Each row is a point on a tangle of strands that fork and nearly touch. The rows are in no order.
(in the rows, 128 means zero)
Two points are linked if the straight distance between their rows is under 57.1. Some points are linked to none.
Zag: [187 169 144 114 101 161 154  97 150 167 121]
kufiz: [122 149 111 132 158  93 161  92 125 139  93]
tise: [109 108 132 101  70 144 144 149 149 168 153]
pel: [137  83  67 154 161 137 109 144 136 157  67]
bug: [120 109 121 162 191  97 101 126 149 103  88]
vapab: [122 121 115 112  73 149 163 138 144 190 140]
rapa: [151 170  85 133  83 171 176 110 160 147 113]
biz: [140 152 200 128 153 104 139  90 111  66 157]
mitak: [154 149 195 110 147 108 148  89 116 121 119]
Sesuk: [118 139 134 128 135 105  96 126 100  64 173]
lof: [136 149  83 114  96 146 161 111 148 165 114]
Mos: [108 105 113 112  97 136  84 153 169 113 148]
paro: [126  65 122 182 190 129 102 146 126  87  94]
Kogu: [167 165 210 113 153 120 144  96 112 145 117]
dimuf: [140 153 124 122 142  97 163  86 123 137 100]
vir: [116 124 128 129 158  98  83 124 136  73 121]
namu: [127 143 154 123 123 112 117 120  78  75 190]
Ped: [108 104 105 122 117 140  68 166 142  98 150]
puref: [121 109 118 136  64 121 120 152 195 144 153]
fira: [112  85 112 182 177 138  88 169  93  83 145]
temin: [136 129  98 149  59 123 143 144 191 163 140]
Miv: [119 134  69 121 116 134 136 128 151 168 104]
naguz: [117 122  64 129 137 129 125 134 146 171  94]
lel: [ 83 116 145 112 131 111 146 136  97 126 132]
nof: [ 88 132 148 146 164 102 134 124 118  82 145]
kuva: [157 148 158 103  99 164 164 126 123 198 131]
tav: [117 109 120 111  77 128 105 146 184 129 154]
tet: [100 106 140  92  77 148 126 157 132 139 164]
goral: [140 153 178 134 146  99 120  94 107  51 172]
buvi: [105 125  79 156 174 109 148 129 120 161  75]
Kalim: [148  86  70 168 179 130 112 133 136 143  57]
Toka: [132 142 184 120 152  91 145  86 125  91 128]
Fose: [114 130 131 115 136 108  87 128 122  68 149]
kone: [140 132 132 112  79 160 171 132 136 199 139]
furem: [116  66 120 184 182 139  98 161 109  85 114]
Bofad: [171 173 178 118 147 134 162  94 104 166 105]
Dufan: [152 150 183  96 120 156 153 128 104 190 127]
voke: [139 139  71 152  77 133 134 134 195 155 128]
gozul: [137  81 121 175 195 113  93 131 140  91  80]
kal: [117 107  99 141 142 134  59 161 111  82 152]
Vozug: [ 74 114 120 141 141 125 113 169  76 102 163]
luk: [103 119 157  97 114 120 139 130  98 123 140]
Dosov: [142 142 179 104 112 131 114 120  84  84 180]
roz: [137 131 179  90  95 151 116 134 102 107 177]
bek: [114 122 122 143 176  91 104 123 144  99  99]
bis: [191 180 164 107 126 154 148  97 127 171 113]
Nusuz: [162 157 120 106 100 144 159  98 141 162 118]
dedi: [136 141 196  99 125 147 153 132  88 170 130]
peb: [124  99  64 141 148 138 110 150 145 169  83]
vuses: [122 125 186  94 116 138 151 132  87 147 139]
ruk: [ 73 115 131 125 138 117 123 157  91 108 146]
pimit: [115 104 106 171 165 124  75 165  89  82 162]
dolob: [109 139  90 139 161 103 152 115 124 154  85]
Geb: [143 162  71 156  70 154 163 125 188 145 117]
Tevi: [157 172  73 120 123 132 146  86 157 129  92]
loru: [116 118 152  90  81 150 119 146 116 113 177]

A fork is a point with three links, a tip a point with one. Leave the first point through the second and follow the links. Name the first fork or tip that comes.
Bofad, Kogu -> goral
pel, peb -> lof
naguz, peb -> Kalim
dimuf, kufiz -> buvi
Dufan, dedi -> Vozug
buvi, dolob -> dimuf
